A landscape with many peaks, sampled at points; each row gives a point and its height.
A climber steps from a point to the highest of its 2 nearest points, and stops where none of them is higher. Distance is the straight distance between rows; heights are no part of it.
j582 (h 2.52): [17, -3, -5, -14, 0, 7, 16, 5, 14, 3, 10, -3, 9, -2, 33, -15, -5, 2, -17, 11, 6, -15, 1, 5, -12]
j608 (h 0.93): [6, 1, -21, 4, -4, 0, 17, -1, 5, -10, -2, -27, -7, -4, -12, 3, 5, 15, 7, -7, -5, -7, -8, -2, 4]
j782 (h 2.91): [3, 10, 17, -22, 0, 18, -11, 7, 2, 16, 1, 7, 0, -3, -1, -8, -3, 32, -6, -7, -10, 13, 12, -2, -24]
j116 (h 1.07): [-6, 15, 12, -28, 20, -5, 6, -3, -10, 4, 2, 14, 9, 14, 7, 7, 0, -4, 7, 14, 1, 10, 3, 15, 1]
j772 (h 6.42): [16, 28, -14, 3, -6, 17, 29, -7, 10, 2, 18, 4, -17, -13, 0, -2, -2, 3, -3, 19, -19, -8, -4, 4, -8]
j470 (h 3.98): [19, -12, 1, 7, -9, -3, -21, 11, 14, -1, -15, 29, 5, 15, -25, 10, 8, -12, 1, 0, 19, 5, 13, -15, -10]
j377 (h 3.14): [3, -13, 16, 1, -9, -8, 11, -14, -7, 18, 1, 3, 11, -6, 40, -17, 5, 3, 0, 8, 0, -2, -9, -8, -13]
j861 (h 0.52): [-3, -24, -19, -5, -8, -6, 2, -2, 1, -31, -3, -17, 5, 21, -4, -1, -5, 18, 3, 9, 10, -15, -8, 5, 12]
j701 (h 2.59): [-14, 5, 0, 8, 6, 6, -3, -19, -3, -3, 2, -13, 3, -33, -8, -7, -17, 4, 12, -19, -13, 12, -23, -10, 0]
j149 (h 2.47): [-11, -11, -5, 13, 4, -11, 12, 3, -2, -9, 14, 9, 2, 5, 9, 34, 25, 0, 18, -24, 23, -6, 11, 4, -4]
j510 (h 3.20): [-25, -12, -7, 22, 18, 6, 10, 23, 15, 3, 1, -10, -11, 2, -10, -7, -19, -14, -11, -12, -2, -19, 4, 5, -2]
j16 (h 3.56): [9, -8, 2, 20, -13, 3, -16, 3, 9, -22, -3, 18, 17, 15, -21, 20, 13, -16, 18, 5, 15, 2, 22, -8, -6]
j244 (h 1.77): [23, -7, -3, -11, -5, 4, 4, -5, 10, -2, -3, -1, 28, 2, -2, -14, -15, 14, -10, 29, 2, 14, -14, -11, -12]
j995 (h 5.64): [-9, 4, 20, -3, 10, 8, -25, 26, -9, 5, 9, 9, -6, 21, -5, -5, 15, 17, -8, 13, 7, -5, -2, 7, 12]
j238 (h 4.30): [7, 9, 3, -22, 8, 9, -2, 1, -3, -7, -1, -2, -26, 7, 0, -4, 10, -5, -11, -12, -7, -9, 26, 9, 18]
j591 (h 4.18): [-7, -12, 6, 5, -2, -25, -7, -4, -1, -16, -18, -20, 13, 24, -19, -19, 5, 1, 7, -6, 9, 13, -5, 1, 25]
j252 (h 4.21): [-19, -1, 14, 4, 10, 25, 24, -10, -8, -19, 8, 8, -17, 0, -23, -1, -5, -9, -4, 9, 1, 15, -8, -12, -3]
j766 (h 7.04): [2, 29, -8, 8, 2, 21, 11, 8, 4, -1, 6, 0, -18, -3, -9, -17, -2, -4, -17, 19, -13, -7, 0, 1, -11]
j680 (h 5.06): [9, 17, 5, -31, -6, 10, -3, 6, -1, -8, 0, -10, -29, -1, 3, -9, 11, 7, -8, -30, 0, 3, 22, -7, -9]
j188 (h 4.68): [-26, 9, 5, 6, 23, 19, 9, 1, -2, -7, -3, 14, -16, 3, -15, -6, -16, -11, 0, -5, 5, 3, 7, -14, -21]
j568 (h 4.72): [-6, 10, 13, 6, 28, 8, -4, -12, -1, 26, 0, 3, 7, -17, -2, -2, -22, 0, 18, 4, -6, -1, 3, 10, 8]
j530 (h 4.46): [-7, 4, 8, 3, -22, -25, -15, -7, -29, 5, -4, -13, -4, 12, 6, -4, 7, -1, 7, -13, 5, 15, -26, -14, -6]
j553 (h 2.58): [-9, -7, 6, 0, -9, -3, -11, 18, -4, -7, -11, 0, -18, 14, -5, 0, -3, -24, 3, -5, 0, -18, 16, -2, -9]
j255 (h 3.16): [-15, -15, 13, 2, -22, 19, -17, 13, 0, -18, 7, 6, -7, -26, -10, 5, 14, -10, -8, -13, -1, 2, -16, -11, 6]
j483 (h 0.62): [0, -3, -3, -6, 3, 1, 0, -7, -2, -11, -8, 0, 2, 1, -16, 22, 14, 0, 26, -2, -5, -13, 13, 18, 26]
j620 (h 3.43): [0, -1, 6, 5, -5, -20, 13, -20, -12, 30, -5, 14, 13, -4, 29, -4, 4, 11, 20, 14, -17, -8, -3, 7, -23]
j216 (h 1.58): [23, -6, -6, -1, -18, 7, 16, 2, 15, 2, -2, 9, 25, -4, -6, 1, -1, -6, -18, 16, -8, 15, -5, -13, -24]
j334 (h 3.49): [16, -3, -7, -5, -11, -9, -1, -10, -16, 15, 1, 20, 22, -1, 23, 5, 9, 26, 6, 10, -13, 11, 9, 5, 0]
j125 (h 4.47): [8, -9, 0, 2, 3, -16, -26, -5, 5, -1, -15, -12, -2, 23, -21, -23, -5, 17, 0, -5, -3, 4, 9, 4, 26]
j102 (h 5.76): [14, 11, 8, -16, -21, 14, -3, -2, -8, -14, 1, -14, -36, -7, -5, -16, 14, -8, -10, -8, -13, -1, 10, -17, 2]
j873 (h 5.94): [12, 8, -11, 4, -19, 8, 31, -23, 8, 0, 21, 5, -2, -24, 20, 9, -2, -4, 3, 20, -19, -1, -9, 0, 5]
j266 (h 2.54): [-2, 20, 7, -9, 17, -5, 10, 6, -11, 13, 20, 2, 0, -2, 25, -8, 5, 8, 11, -4, 22, 4, -6, 8, -11]
j735 (h 0.83): [-6, -2, 10, -24, 13, -7, -2, -6, -3, 3, -5, -3, 0, -2, -9, 5, 0, 2, 10, 0, -6, 4, 2, 16, 15]
j157 (h 0.53): [11, 0, -17, -1, 12, -16, 10, -16, 0, -6, 2, -3, -3, 7, 8, 22, 15, -2, 8, -6, 0, -8, 15, 11, 19]
j232 (h 3.21): [2, -8, 14, -12, 1, 5, -21, 8, 3, 11, 0, 4, -7, -6, 7, -6, -13, -18, -13, -11, 4, 2, 19, -4, 0]
j554 (h 3.96): [-3, -2, -7, 10, -19, -15, -30, -14, -20, 3, -18, -4, -12, -4, -10, -7, -9, 8, 27, -7, -8, -6, -14, -8, 8]
j892 (h 5.02): [-6, -5, 16, 4, -18, -16, -21, 12, -7, -1, -12, 4, 11, 5, -20, -7, 16, -4, 5, -6, 8, 16, -19, -9, 2]
j941 (h 4.23): [-10, 24, -16, -5, 2, -8, -31, 6, 0, -1, -21, 8, -14, 27, 24, -4, 10, 12, -20, 32, -3, -10, 2, 15, 12]
j661 (h 5.20): [0, 13, -8, -2, 21, 14, 3, -6, 3, 3, -4, 7, -11, -5, 0, -4, -27, -16, -8, -8, -4, -3, 18, -7, -11]
j907 (h 2.77): [-12, -10, 14, 8, -8, 8, -27, 5, -1, -2, 5, 23, 12, -32, -16, 5, 5, -16, -5, -15, -2, 19, -20, -11, 12]
j481 (h 1.34): [4, -2, 24, -28, 7, -1, 7, -19, -2, 5, -2, 11, 13, 2, 17, -6, -7, -10, 5, 8, 4, 13, -3, -2, -12]
j308 (h 3.26): [-11, -13, 11, 2, 16, -10, -11, 17, 15, 11, -17, -3, 8, 0, -13, -5, -31, -28, -4, 6, 0, 5, -5, 2, -7]
j428 (h 4.97): [-4, 18, 5, 7, 27, -1, -4, 5, -1, 10, -13, -5, -10, -5, -21, -3, -14, -4, 22, 9, -8, -11, 0, 16, 1]
j522 (h 1.81): [7, 9, -2, 3, -22, 12, 6, -26, 8, 1, 8, 6, 5, -25, 4, -9, 2, 0, -4, -7, -18, 11, -11, -15, -7]
j754 (h 2.20): [-12, 23, 15, 10, -7, -2, 20, -12, 1, 18, 5, -9, 8, -20, 2, -4, -2, -27, 8, -3, -9, 13, -16, 7, -4]
j906 (h 6.33): [13, 18, -7, 6, -8, 24, 2, -2, -11, -5, 5, 1, -37, 2, -8, -12, 9, -3, -17, 6, -5, -10, 18, -17, -3]
j405 (h 3.66): [-13, -1, 11, 12, -7, -18, 10, -3, -16, 26, -6, -2, 26, 1, 16, 6, -10, 3, 6, 12, -24, 2, -14, 10, -16]
j423 (h 0.09): [13, -6, -14, 21, -7, 2, 3, 1, -10, -18, 7, -15, -16, 12, 9, -2, 26, -1, -9, -4, 13, -19, 2, -10, 14]
j876 (h 2.03): [-23, -9, -16, 9, 10, 23, 7, 11, -5, -14, 3, 10, -14, 7, 4, 3, -2, 10, -17, -5, 3, -13, 7, -2, -7]
j438 (h 5.72): [-20, -17, 22, -5, -21, -10, -28, 23, -13, 2, -2, 2, 2, 7, -1, -3, 13, 14, 3, -12, 15, 11, -19, 1, 1]
j127 (h 0.31): [-1, -10, -10, -5, 3, 3, 2, 7, -9, -17, 6, -25, -12, 20, 3, -14, 11, 16, -13, 4, 10, -11, -5, 1, 15]
j734 (h 5.01): [3, 20, 2, -12, 20, 14, 26, -30, -6, 0, 10, 0, 0, 4, 19, -18, 0, 7, -4, -15, 2, 17, 18, -10, -5]
j424 (h 2.85): [0, -2, 12, 9, 8, -4, 19, -2, -2, 20, 22, -4, 13, -3, 36, -19, 3, 10, 2, 6, 22, -2, -17, 4, -15]
j182 (h 2.57): [7, -4, 9, 2, 11, 3, -9, 11, 8, -6, 8, 13, 1, 6, -6, 6, 21, -15, -7, -24, 37, 5, 12, -8, 8]
j150 (h 3.04): [-4, -17, -5, 18, -11, -1, 1, 4, 7, -28, 5, 4, 14, 16, -3, 30, 16, 1, 11, -15, 16, 0, 16, -7, -8]
j441 (h 3.06): [-6, -2, 10, 15, -6, 4, -14, 9, 9, -11, 1, 4, 2, -2, -11, 2, 13, -14, 16, -20, 27, -2, 6, -8, -5]
j193 (h 5.97): [3, -1, -5, -3, 9, -5, 0, 16, 18, -3, -7, -1, -6, -1, -13, 18, 4, -17, 10, 12, 4, -27, 4, 22, 3]
j717 (h 2.36): [-6, -2, 23, -2, 3, 7, 25, -2, 12, 28, 6, 10, 18, -1, 19, -12, 13, 0, -14, 17, -8, -14, 5, 19, -7]
j856 (h 1.24): [26, 2, -17, 0, -19, 2, 8, 1, 13, -5, 8, 6, -3, -1, -2, 16, 14, 5, -22, -12, 3, 9, 10, -14, -15]
j115 (h 1.71): [-7, -13, -12, -4, -2, 12, 18, 4, 9, -12, 16, 10, -18, -5, 13, 12, -11, 12, -11, -13, 12, -2, -2, -12, -16]
j267 (h 2.65): [-12, -15, 17, 8, -16, -3, -20, 18, 10, -6, -8, -10, -5, -3, -10, 0, 5, -23, 6, -32, 6, -14, 10, -1, -7]
j563 (h 1.64): [3, 13, 12, -25, 1, 6, 20, -4, 7, 6, 8, 12, 5, 0, 10, -6, -1, -12, -13, -9, 9, 17, 11, -6, -25]
j722 (h 2.04): [-2, 10, 17, -9, 8, -2, 7, 2, 6, 5, 9, 2, 0, -3, 8, 0, 9, -21, -7, -32, 24, 20, 16, -5, -6]
j952 (h 1.85): [-8, 14, -7, -11, 19, 5, 5, 9, 6, -2, -7, 17, 21, 11, -13, 0, -10, 8, -9, 19, 3, 12, -4, 1, -20]
j292 (h 2.90): [-1, 6, 4, -4, 5, -4, -22, 23, 1, 16, -8, 1, -22, 2, 7, -11, -17, -18, -10, -1, -2, -19, 11, 9, -9]
j675 (h 1.94): [15, -6, -1, 6, 14, 17, -3, -12, -2, 0, 5, 5, 25, 0, 8, -18, -6, 10, -13, 23, 6, 8, -6, -10, 7]
j580 (h 1.50): [0, -16, -5, -14, 7, 0, 21, 3, 26, -7, 0, -11, 25, -10, -8, 24, 0, 7, -21, -23, -9, 8, 7, 10, 7]
j316 (h 1.83): [8, -4, -16, 26, 0, -2, -4, 5, 7, -4, 18, 5, -24, -8, 10, 23, 13, -7, 15, -1, 27, -22, 4, 2, -5]
j92 (h 2.41): [-19, 25, 8, 18, 3, 6, 15, -25, 1, 18, 3, -10, 8, -23, -1, -12, -4, -4, 16, -26, -15, 19, -9, -4, -4]
j509 (h 2.09): [7, -6, 10, 5, 17, 11, -7, -23, -11, -5, 1, -4, 13, -11, -4, -15, -11, 4, -5, 12, -1, 20, -4, -13, 30]
j984 (h 2.95): [11, 3, -5, 0, -11, -14, -6, -19, -1, 11, -5, -8, 27, -19, 13, -5, -1, 13, 18, -9, -4, 13, -15, 6, 3]
j520 (h 4.69): [-8, -15, 6, 23, -13, -12, -1, 8, -6, -14, -21, -26, 11, 15, -14, -6, 11, -10, 7, -4, -12, 2, -2, -9, 14]
j652 (h 3.22): [0, 13, 15, -21, 2, 11, -4, 9, 0, -2, 1, -18, -9, 7, -16, -13, 0, 40, -4, -13, -14, 14, 8, -11, -10]
j128 (h 1.44): [-7, -20, -11, -10, 1, -6, 7, -7, 3, -17, 9, 5, -8, -5, 16, 29, 5, 14, -1, -26, 0, 3, 12, -7, -6]
j355 (h 0.73): [14, -2, -20, 4, 28, -5, 6, -16, 18, -10, 9, 6, -3, -7, 2, 30, 1, 4, 13, 11, 11, -11, 5, 12, 12]
j687 (h 3.01): [10, 0, 10, -13, 2, -3, 3, -13, -10, 14, 1, 0, 14, 6, 20, -8, 3, -3, -6, 17, -17, -2, 8, 9, 14]
j58 (h 4.79): [9, 8, -31, -4, 6, -18, -21, 0, 28, -18, -26, 14, 2, 24, -2, 11, 1, -10, -3, 18, 10, -25, 9, 15, 3]
j664 (h 3.55): [15, 6, -13, 7, 5, 1, -9, 8, 5, 11, -6, 0, -2, -2, -7, -8, -3, 9, 1, -12, 2, 3, 9, 4, 7]
j409 (h 4.25): [18, 5, -10, -7, 3, -8, -10, -3, 27, -27, -14, 1, -5, 29, -18, -3, 1, -11, 3, 10, 9, -22, 16, 4, 3]
j356 (h 3.86): [-8, -8, 13, 6, -12, -16, -7, 0, -17, 22, -3, 3, 17, -9, 1, 11, -13, -6, 8, 19, -7, 11, -30, 0, -10]
j518 (h 2.84): [-15, -18, -8, 11, 5, 8, 19, 18, 9, 2, 14, -10, -10, -8, 5, 10, -10, -14, -11, -3, 10, -16, -15, 13, 7]
j104 (h 5.54): [3, -5, -13, 6, -15, -8, -6, 13, -16, 7, -9, -4, -2, 18, -4, -3, 1, 5, -21, 9, -22, -6, 3, -7, 0]
j999 (h 4.24): [7, 14, 7, -5, 11, -2, 13, -14, -1, 2, 3, -20, 13, 13, 13, -23, -1, 0, -14, -13, 10, 18, 4, -8, -3]
j784 (h 2.83): [11, 0, 13, -16, -16, 5, 14, -3, 4, 6, 12, 10, -6, -12, 29, -16, 4, -11, -5, 14, 7, -5, 0, -1, -14]
j254 (h 2.46): [6, -6, 12, 8, -1, 17, -22, 4, -1, 5, 4, 15, 4, -25, -9, -6, 15, 2, -9, -12, 5, 17, 5, -7, 16]
j773 (h 1.68): [13, 9, -16, 16, 2, 10, 15, -7, 16, -9, 22, 7, -28, -16, -1, 18, 0, -5, 11, 16, 10, -17, -2, -1, -7]
j899 (h 5.84): [-5, 19, 3, 3, 21, 23, 11, -12, 4, 8, 10, 3, -6, 4, 16, -23, -15, -1, -15, -8, 3, 2, 19, -5, -6]
j430 (h 3.67): [-11, 5, 20, -15, 11, 8, 3, 9, 3, -1, -1, 1, -16, 6, -10, -2, -1, -26, -15, -15, -2, 0, 27, 4, 2]
j167 (h 4.84): [-14, -21, 1, 12, -20, -3, -3, 12, -19, -9, -14, -8, -1, 15, -12, 10, 12, -10, -21, 1, -27, -3, 17, -2, 9]
j29 (h 2.05): [-8, -5, -3, 33, 5, -9, -2, 6, -2, -1, 10, 8, 0, 3, 7, 24, 10, -23, 24, -10, 22, -19, 6, 7, 1]
j757 (h 1.15): [-1, -9, -14, -4, 11, -1, 13, 9, 8, 0, -1, 6, 29, -2, -1, 19, -1, 13, -3, 1, 0, 6, -4, 13, 3]
j67 (h 3.91): [-11, 2, 20, -15, -1, 28, 10, -6, 1, -16, 8, -2, -24, -24, -21, -4, -9, -8, -8, 9, -5, 7, -7, -8, 5]
j695 (h 1.13): [0, 5, -12, -16, 2, 14, 17, -11, -11, -15, 8, -18, -13, -8, -1, -1, 3, 23, 4, 1, -22, 1, -5, 2, 7]
j200 (h 3.65): [2, 8, 13, -8, 7, 4, -4, 0, -2, -3, -1, -34, -7, 5, -4, -18, 1, 7, -11, -15, -5, 10, 2, -8, 3]
j464 (h 2.26): [0, 22, 2, 15, 24, 9, -2, 7, -12, 17, 14, 11, 4, -2, 12, -12, -10, 9, 6, 15, 16, 2, -10, 2, -14]
j547 (h 2.23): [-21, 2, 14, -7, -12, -2, 1, 10, -1, 0, -3, -6, -6, -10, -4, 6, 9, -14, -1, -35, -4, 1, 2, 1, -4]
j727 (h 6.85): [-18, -19, 16, -4, -10, 6, -11, 32, -10, 0, 8, 7, -2, 21, -7, -4, 11, 14, -13, 3, 19, 7, -9, 0, -10]
j382 (h 1.86): [-11, -7, -4, 0, -4, -8, 9, 9, 22, -1, -4, -15, 4, -10, -11, 14, 2, -13, -14, -26, -7, 2, 9, 3, 0]
j702 (h 3.87): [2, 1, -16, -10, 2, -16, 3, -5, -18, 8, -3, 26, 12, 4, 16, 22, 8, 18, 15, 22, -13, 1, 1, 19, 11]
j524 (h 1.35): [4, 3, -13, -13, -6, 14, 33, -15, 6, -21, 23, -8, -13, -19, 4, 13, 9, 18, 4, -2, 0, 10, -9, -7, -1]
j663 (h 0.67): [7, -11, -23, -2, -18, -23, 4, -17, -5, -24, -12, -10, 3, 24, -4, 11, 7, 18, 21, 12, 4, -1, -14, 4, 10]
j209 (h 5.35): [14, -15, -18, -7, 5, -15, -11, 3, 30, -9, -8, 9, 1, 8, -6, 30, -7, -9, 0, 17, 9, -23, 5, 11, 1]
j649 (h 3.52): [-20, -23, 1, 26, 7, -7, -8, 26, 12, -1, -15, -10, 4, 3, -20, -1, -22, -21, 3, -12, 7, -11, 3, -2, -11]
j329 (h 3.18): [8, 12, 0, 4, -10, -16, -10, -3, -14, 26, -2, 8, 29, -13, 6, 3, 16, 17, 12, -10, -11, 15, 1, 10, 0]
j819 (h 2.67): [-4, 4, 15, 6, 1, 7, 6, 4, -6, 21, 6, 17, 21, -3, 14, -1, 1, 8, -9, 7, -5, 3, 4, 9, -1]
j210 (h 2.44): [-29, -12, -5, 1, 19, 20, 15, 17, -2, -5, 21, -6, -6, 0, 12, -2, -6, 12, -23, -1, 7, -7, -10, 9, 7]
j909 (h 4.90): [0, 0, 8, -12, 4, -9, -25, 11, 0, 8, -5, -1, -3, 28, -2, -12, -5, 16, -15, 1, 0, -2, 10, 10, 18]
j746 (h 5.24): [-14, -16, 8, 13, -12, -13, -1, 4, -21, -5, -6, -21, 3, 9, -9, -1, 3, -15, -16, 10, -20, -2, -13, -3, 23]
j272 (h 4.12): [-1, -2, 0, 5, -10, -18, 0, -3, -29, 13, -8, 1, -2, 12, -2, 1, -2, -6, 2, 14, -1, 17, -20, -18, -18]
j543 (h 1.40): [28, 11, -12, -2, -24, 5, 12, 0, 24, 6, 0, 3, 9, -16, 1, 4, 1, 3, -18, 2, -16, -2, 7, -7, -18]
j626 (h 2.10): [-9, 15, 3, 3, 31, 9, -6, 2, -8, 8, 1, 19, 1, 1, -16, -2, -17, 7, 13, 15, 13, 10, -12, -6, -17]
j729 (h 4.89): [-16, 2, -8, 8, -1, -10, -25, 9, -21, -2, -16, 7, -7, 35, 5, -5, 2, 5, -16, 25, -14, -14, 3, 0, 3]
j679 (h 3.78): [-12, -30, -11, 24, -2, -14, -8, 9, 10, -11, -13, -22, 13, 10, -12, -1, -16, -2, 8, -14, 7, -11, -6, -10, 0]
j542 (h 0.91): [2, -19, -15, 6, 17, 8, 11, -7, 12, -13, 3, -7, 13, -11, -14, 20, -2, 7, 7, 4, 9, -6, -11, 9, 21]
j466 (h 4.13): [-13, -20, -2, 29, -5, -2, -3, 16, 3, -23, -8, -14, 29, 18, -13, 2, -6, -12, 18, 2, 9, -3, 4, -4, 11]
j606 (h 0.79): [10, -3, -29, -6, -16, -22, 10, -5, -3, -9, -2, -23, -2, 2, 7, 8, 6, 24, 19, -4, -2, 0, -22, 1, -3]
j783 (h 2.64): [11, 7, 11, -12, -10, -1, -11, 1, 3, 25, -10, -4, 15, -6, 1, -12, -8, 10, 0, -5, -16, 4, 13, 4, -16]
j889 (h 5.36): [-7, 16, -7, 8, 22, 12, 16, 14, 11, 1, 0, 9, -17, -13, -11, 7, -5, -11, 10, 12, 1, -24, 2, 20, -1]
j516 (h 2.76): [-3, 10, -7, 11, 10, -8, -5, -13, -7, 5, -2, -8, 16, -29, -2, 3, -1, 14, 24, -23, -2, 7, -16, 0, 14]
j94 (h 4.17): [-6, 3, 5, 3, -21, -20, -21, -3, -27, 11, -9, -9, -14, 21, -4, -7, 11, 23, 22, -3, -6, 5, -12, -1, -1]
j295 (h 3.62): [25, 25, -17, 3, -2, -15, -11, 9, 9, 8, -16, -14, -8, 9, -14, -7, -1, 1, 0, 2, -6, -11, 13, 7, 5]
j366 (h 3.36): [26, 4, -14, -16, -19, -1, 6, -9, -9, -1, 2, -1, 7, 5, 21, -11, 3, 12, -7, 31, -12, -8, -6, 3, 10]
j650 (h 4.45): [5, -18, -5, 7, -26, -15, -20, 11, -9, 4, -18, 14, 5, 14, -11, 11, 9, -7, 8, -4, 10, -1, 0, -5, -2]
j583 (h 3.00): [-4, -11, 10, 7, 13, -3, -7, 12, -3, 12, 0, 0, 11, 4, 0, -9, -9, -18, -12, 7, 18, 9, -9, -6, 6]
j647 (h 3.59): [-7, -12, 10, -12, -15, 19, -4, 8, 4, -11, 0, 7, -26, -16, -10, 2, -6, -7, -19, -6, -6, 4, 1, -9, -7]
j153 (h 3.80): [9, 2, -9, 0, 7, -4, -22, -14, -10, 8, -11, -3, -7, -10, -5, -15, -20, 19, 18, -8, -1, 7, -5, -4, 7]
j656 (h 3.74): [12, 10, -29, -7, -2, -4, -13, 5, -2, -11, -9, 7, -4, 18, 12, -5, -1, 11, -14, 29, -4, -10, -1, 7, 5]
j410 (h 4.22): [8, 3, 3, -7, 6, -18, -3, -9, -17, 12, -8, 16, 10, -4, -1, 14, 5, -2, 27, 24, -3, 6, -14, 16, 16]
j258 (h 2.25): [-1, -9, 14, 9, 14, 21, -13, -10, 4, 16, 5, 5, 15, -19, -1, -11, -9, 10, -13, -8, -5, 17, 12, -7, 19]
j338 (h 4.49): [1, 10, 10, 5, 19, 2, 8, -6, -11, 19, 12, 23, -2, -17, -1, 12, -7, -9, 19, 22, -1, 1, -7, 14, 15]
j824 (h 1.54): [1, 3, -15, -9, 15, 16, 31, -14, 10, -14, 18, 3, -18, -18, 1, 18, -16, 5, 16, 11, 5, -3, -12, -3, -4]
j442 (h 2.86): [0, -5, 14, -21, -7, -9, -15, -7, -3, 11, -4, -10, 6, -9, 24, -12, -12, -8, -2, -13, -13, 0, 5, 0, -8]
j760 (h 5.49): [-7, 1, -8, -1, -11, -3, 18, -29, 0, -7, 14, 2, -18, -25, 9, 24, -8, -9, 12, 1, -17, -2, -16, -7, 7]
j795 (h 2.00): [9, 12, 6, -1, -21, -2, 6, -11, -6, 4, 4, -7, -4, -23, 8, -8, -1, -21, 1, 11, -12, 5, -16, 1, 3]
j369 (h 3.85): [25, 19, -19, -17, -9, -20, -7, -4, 16, -10, -11, -11, -17, 24, -6, -13, -6, -7, 6, 4, 4, -14, 2, 1, -3]

Call two points neighbours if one is among the 2 nearest of the other. Go from one point of each pair to the other, from neighbour to neighbour, staying as high as possible. Name the lowest point that can't be avoided.
j899 / j727 => j783
j441 / j727 => j553
j746 / j727 => j591
j746 / j766 => j583
j193 / j530 => j664
j746 / j104 => j167

For each start below, name the point where the climber stops.
j856 => j899
j543 => j899
j423 => j727
j115 => j746
j795 => j193
